Each row is a point on a tangle of strands that fork and nearly touch. The rows are in no order.
Points whose rows are less than 56.6 apart are linked; no others are. Some points are linked to none.
nebe: [  9 -24   2 -11  -1  15  10 -17  -6  27 -20  32  11   6  -3   8  30 -16
 -14   4]
lanin: [ 40 -10  17 -32   7 -19  -9   2 -13   0 -34   2 -17  25  -8  -1   0  -1
  -9  13]
lofu: [ -9  13  19   8   1   2 -17   1   3 -32  13  -1  11   4  29  15 -20   1
  21  -8]
sof: [ -3  10  -5  22 -10  16 -16  20  11   8  -9  22  -9 -11  22  -2   5  -1
  15  16]
sesa: [ -5  15  15  42  11  39 -27  15  36   3  20  19   4  -3  -5 -17   8 -22
 -35  14]
Duta: [-44  17 -23  13 -22 -10   6 -17   5   6   2  -5  11 -10  15   0  -1 -30
  17   1]
fuv: [ 30  -3   2 -21  28 -31  15   2 -22  14  -2 -43 -21  -6  -9   6 -12  32
 -19 -24]
sazum: [ 14   6   1  -9  -6   5   0   4 -10  14   0  28 -13  22  10  15  16  -4
  -1  21]
zegi: [  1  -7 -18 -10   3  24  -2  -6  17  27  15  24   6   7 -15 -11  18   5
 -35   0]
maz: [ -6 -18   1 -16 -24  -5  32  -8 -16  -2 -23  20  17  -9  -3  32  12   0
  15   5]
dobe: [-49   8  -7  19 -29  -2  -3  -8   8  -9   4  11  23 -24  19  -4 -19 -16
  26   9]
Tubu: [-17  10   3  30 -11  15 -17  18  13 -11  -6   3   2 -23  15  -9 -21   2
  33   4]
ked: [ -4   8 -10 -10   2  15  10 -17  21   6  25   5  12  17  -4 -15   0  -2
 -20 -10]
Mupif: [-22  12 -12  30 -19  31  -3  -3  14   7  24  30  -1  13  15  -3   3 -15
 -23  26]
renup: [ 15  -7  -5  -5 -10 -10  -6  18  -7 -15 -17   2 -14   1   1  -8   5   6
  15  21]
Tok: [  7   6   0   3  19  39 -20  11  18  19  20  16  16   0  -6 -21  15   0
 -32  -8]
negul: [ 12  11  25  15  16   3 -26  15   8 -43   1 -26   2  -2 -11 -20 -20  -6
  25  -6]
reb: [-17   7   6   6   4 -32  -2  -5   8  -9   2 -15 -13  -1   6  -8   0  -1
  13 -22]
Tol: [  2 -26 -15 -29 -18 -12  28 -20  10  11  -8   8 -17  22 -17  19  19   1
  -3   1]
gir: [  4 -19   1  12   2 -43   1   3 -32 -26   0 -14 -20 -28  10   2 -36  24
  38   0]
duto: [ 20  -2  23  -9  13  -7 -32   9 -10 -28 -26  -8   1   5  27   6  -9  -1
   8  -3]
Tubo: [ 11 -28  25 -18 -11 -36  20  -7 -34  -9 -35   2  -1 -10   6  35 -20  10
  24  -1]
vome: [ 11 -19  13   0  38 -32 -27  -1 -34 -25 -36 -25 -18  -8  18   8 -32  15
  16  -3]
fub: [ 11  16 -16  -9   3  11  -1  14  12  -2  25 -26 -16   7  -3  -9   3   9
  -8 -14]
Fik: [ 28 -32  11  -7   9 -47  19 -14 -20  -1 -31 -13 -28 -10   1   7 -24  18
   2 -12]
dibem: [-11  10 -14  31   0  35  -7 -11  23   3  23  12  11   0   3 -30  -4 -23
  -5  -7]
Keni: [ -7  12  17   2   4 -10 -19  -2  12 -26   8   0   9  14  11  -5   1 -15
   6 -11]
lopi: [ 22   6 -13 -21   4  11 -18  26   3   5  -4  -3  -8  13 -27 -22  21  13
  -8  18]
zilid: [ 34  -9  22 -29  29 -36  17   2 -32  21 -22 -26 -27   1  -2  25 -11  19
 -13 -21]
lise: [ -7  24  -9 -14 -27   3  17   3   5  15  22 -16   7  -1  12   9   4  -6
 -11   4]
vefe: [ -4 -13 -15 -21 -13  22  22 -14   8  37  14  31   9   7 -39   2  23  -9
 -31  14]
vedar: [ 23 -37   3 -42   7 -16  34 -22 -15  19 -15 -10 -33   5 -24  35   4   1
  -3 -15]
sodab: [ -9   6  16  39  -1  27 -26  23  16 -13   1  24  16  -7   4 -12   6 -17
 -14  15]
Dez: [ 20   3  -8 -19  12 -24  10 -14  -4  19   6 -18 -27   0  -1 -13  -9   6
   5 -22]
zigi: [-35  18 -23  31 -12  30   0 -10   9  18  32  21   8   4  -3 -12   0 -26
 -51  23]
tona: [-36  26 -32  19 -13  31 -11   0  26  22  31  -3  18 -10  -4  -5  16 -28
 -38  19]
mis: [ 14   5   0 -14  13  12  12  -4 -17  -2  -5   2  10   6  -6  -4   6  12
  -1  -8]
lutu: [  3   7  -9  22  18  37 -25  14  27   5  20 -15  -3  -3 -29 -18  11 -12
   6   2]
soz: [ -8  23   0  13 -21   8  -6   3   3  -5  26   5   1   1   9 -20  -5 -16
  19  21]
Pul: [-36  15  -9  12  -5   0  14  -8   5  -8   1 -19  12  -5  17  15 -13  13
  17 -23]
napig: [ 10  -9   4   7  -1  14   4  -2 -14  20 -10  39  22   2  -9 -12  25  -9
 -27  19]
daf: [  5   3  18  18  11   6 -17   8   8 -51  17 -26   4 -11  18   8 -33  -6
  27  -9]
zemud: [-24  -8 -12   6 -27   1  17   0   1  -2 -13  13  12  -6   3  12  15   6
   7   9]
muf: [ 13 -29  -7 -22   4 -14  26 -29  -7   3 -15  -2 -13   6   0  11   8   9
   2 -12]
kofo: [-20 -15 -26  -6 -31   3  34 -25  10  21  -7  12   1   8  -8   8  16  -9
  -2   8]
Git: [  6   9  -7  -1  -9  -8   3  13 -10 -17  -3 -20 -15 -11  23  19 -12  19
  24  -6]
zamo: [-13   4  19   2 -10   5   3 -11  -8 -10  -6  18  14   7  26   7 -16  10
  16 -12]
tuf: [ 10 -13  15   6  15 -33 -29   2 -14 -32 -20 -11  -2 -14  26   5 -16   1
  34 -12]
tovu: [ 32  -3  15 -35  19   1 -24   3   4   9 -26  -2  -6  15  -7 -17   1   9
 -30   6]
tebad: [  4  -6  10  -8 -22 -32   6  -2 -14 -16   3   1  -8 -20  15  -6 -30  11
  38   8]
gafoz: [ 30  -3  -3   0  22 -12  -1  -9 -13  -2  -2 -21  -5 -16   7 -20 -10   4
  20 -20]
gotuf: [ 12   1   0  24  19  29 -31  15   8 -19  -6  -5   1   0  -8 -14   4  -3
  11  11]
rud: [  8  10 -22  -3   8  27 -18  25  30   1  31 -18  -2  -7 -26 -16  16   6
 -15  -1]
gano: [ 25 -10 -15 -45  15   4   1   0  12  19   4  -8  -5  11 -18   8  19  19
 -24  -4]
geper: [  5  -7  25 -16  -2 -23   6  -3 -15 -10 -24  13   9   0  10  19  -5  10
  11 -13]
Riz: [-30   0  -6  27   5  10  -3  -9  -4  32  12  43  10   9  -9   3  32 -15
 -36  22]
Lefab: [-33  12 -19   7 -13  -5   7 -24   0  10  21   7  15  16   5  -3  11 -25
   3   8]
Razig: [  0   1  17  14 -18  11  -6  16  -1 -21  -6  28  26   0  10 -11  -2  -5
  -9  21]
kurun: [-23  10  -1  19   3 -21   4  -8  19 -21  10 -32   0 -12  24   2 -14  -5
  11 -28]
Pem: [-25  13 -18  10   6  39  -4 -13  31  12  32  -4  16  13  -7 -13  -5  -8
 -17  -9]
bov: [ 24   1  29 -29  11 -24  10 -12 -23  15 -16  -5  -6   6   3  22   0   9
   3 -15]
lup: [ 33 -21  -4 -17  33 -10 -11   1 -32 -11 -31 -30 -16  -1  15   2 -16  15
   6  -4]
boti: [-22  13  13  31   7  33  -7  -5  25  -8  16   2  18  -5   3 -18 -13 -15
  16 -11]
raziv: [ 16 -29  -9 -12 -11 -17  12  -7 -10  -8 -34   8 -18   5   5   4   3   2
  18   7]
Pif: [ 22   6  11  10  19  25 -37  24  -4 -17 -20  -1   6   1  22  -3   5  -4
   8   3]
parus: [-20  30   4  25  -1  38 -15   6  54   5  27  -6   4  11 -22 -12  -4 -16
 -15  -5]
keka: [ 18  -3   4   6  19  28 -19  13  -8   9  -5  15  22   3  -3 -15  26  -6
 -22   1]
vedi: [  5 -23  -2   0   3 -39  18 -11 -17 -14  -6 -16  -3 -18  24   7  -4   3
  17 -14]
musif: [ -4 -11  18 -20 -21  -9  31  -6 -10  25 -19  18  -2   1 -25  20  12   2
  28   5]
Begut: [-22  12 -14  12 -16  17   4  13   5   1   0   2  22  -8  -4  -6  21  -4
  -3  -1]
rad: [-25  11   7  -6  -4 -14  14 -25 -10   2   5  10   9  18   4  14   2  -8
  18  -9]
Naru: [-19  11 -12 -25 -20 -15  29  -8   4  14  10 -18  -3  -1  -8  19  11   6
  -6  -7]
bika: [ 36 -26   1 -17  27 -44   4  -8 -31 -13 -33 -28 -28   4   3  -7 -26  13
 -12  -6]
Nub: [-16  -1  -1  14 -18 -14  -4  -2   6  -8  -6   6   2 -22  25  -6 -19  -4
  43   1]
fab: [ 26 -10   9 -17  10 -23 -14   8 -24 -19 -30  -2  -7  15 -11 -19 -18   9
  13  17]
gavov: [-23   1 -12   2  -9  -2   6 -13   6  22  19  33  -3  29  -8  11  24 -19
 -16  15]
Gaven: [ 19 -13  12 -15   6 -33   4   5 -46 -13 -26 -17   2 -21  -6  14 -14  16
  27   2]
vipi: [ 22 -17  -1 -48  10 -13  17 -20   3  33  -6  -9 -19  12 -31  22   7  15
 -15 -16]
Vago: [ 24   4   2 -12  -1 -23  22  14 -18  -3  -4 -33 -15  -9   8  15  -6  26
  -1 -12]
deg: [ -2   2  -2  23   2  20   6 -11  12 -22   7  -8   1   1  12 -23 -27   2
  21 -20]
duzul: [ 23   0  -1 -17  18  12 -27  25  24  -2   8 -16   9   6 -25 -19  27   5
 -22  -7]
geg: [-32  21  -9  18 -16  22   0  17  26  21  16  12  12 -12 -12 -13  19  -2
 -23  10]
tikig: [  8 -23  13  26  29 -42  -4   6 -36 -36   1 -30  -9 -23   5   5 -39  26
  21 -14]
Keb: [  4  -8  18  -2 -21  -5   3   9  -9 -12 -22  43  20   9   9  11  13  -9
 -10  23]
geki: [  1  -2   0 -25 -20  14  32 -12 -13  27  13  20  13   5 -27  12  21  -1
 -10   5]
sas: [ -4   4   0 -20 -13 -19  41  -9  -9  13  -3 -17 -15 -11  -2  26  -5  25
   0 -14]
sesiv: [-21  25   1  32  -6  32 -17  23  36   7  26   5   5  -6 -28 -20   5 -10
 -35  12]
rel: [ -7   9 -15  36   7  37  -8   7   1  11  20  31  -8   9  -3 -10  13  -4
  -8  24]
vadaz: [-39  14  13  50 -16  27 -17  22  17  -9   9  20  19 -15   7   3  -3 -20
  -7  24]
saso: [  6   7 -16 -35  -3  -9  13   6   5  17  20 -24 -11   6 -16   9  12  17
 -14 -13]
nolom: [-42  10 -33  -6 -17   7  11  -5  12  23  32  12   4  24 -22   7  19  -9
 -35  20]
vimo: [ 19   7   8   9  26 -13 -23  10  -9 -19   1 -37 -10  -9  -1 -14 -13   0
  25 -15]

A fork is a point with three links. Follow the links from the first point to the second and name the forks in between, in order.
Vago; reb | geper, zamo, lofu
Nub; maz | Lefab, zamo, geper, Vago, Naru, saso, muf, zemud
nebe; muf | zegi, Pem, sesiv, geg, zemud
Naru; dobe | Vago, geper, zamo, Lefab
zemud; lofu | muf, saso, Naru, Vago, geper, zamo
lanin; tebad | muf, saso, Naru, Vago, geper, zamo, Lefab, Nub
geper; Tok | Vago, Naru, saso, muf, zemud, geg, sesiv, Pem, zegi
rel; negul | geg, zemud, muf, saso, Naru, Vago, geper, zamo, lofu
gafoz; renup | lofu, zamo, geper, Vago, Naru, saso, muf

Follow the links from the first point to the second, and from the first to the third. Name the last point that the two ways share.
vipi; zigi; vadaz | geg
Lefab; rel; fab | muf
gotuf; rad; ked | saso
vadaz; bika; geper | saso
Keb; kurun; nolom | zamo
nebe; Begut; deg | Pem
lopi; fab; vadaz | muf
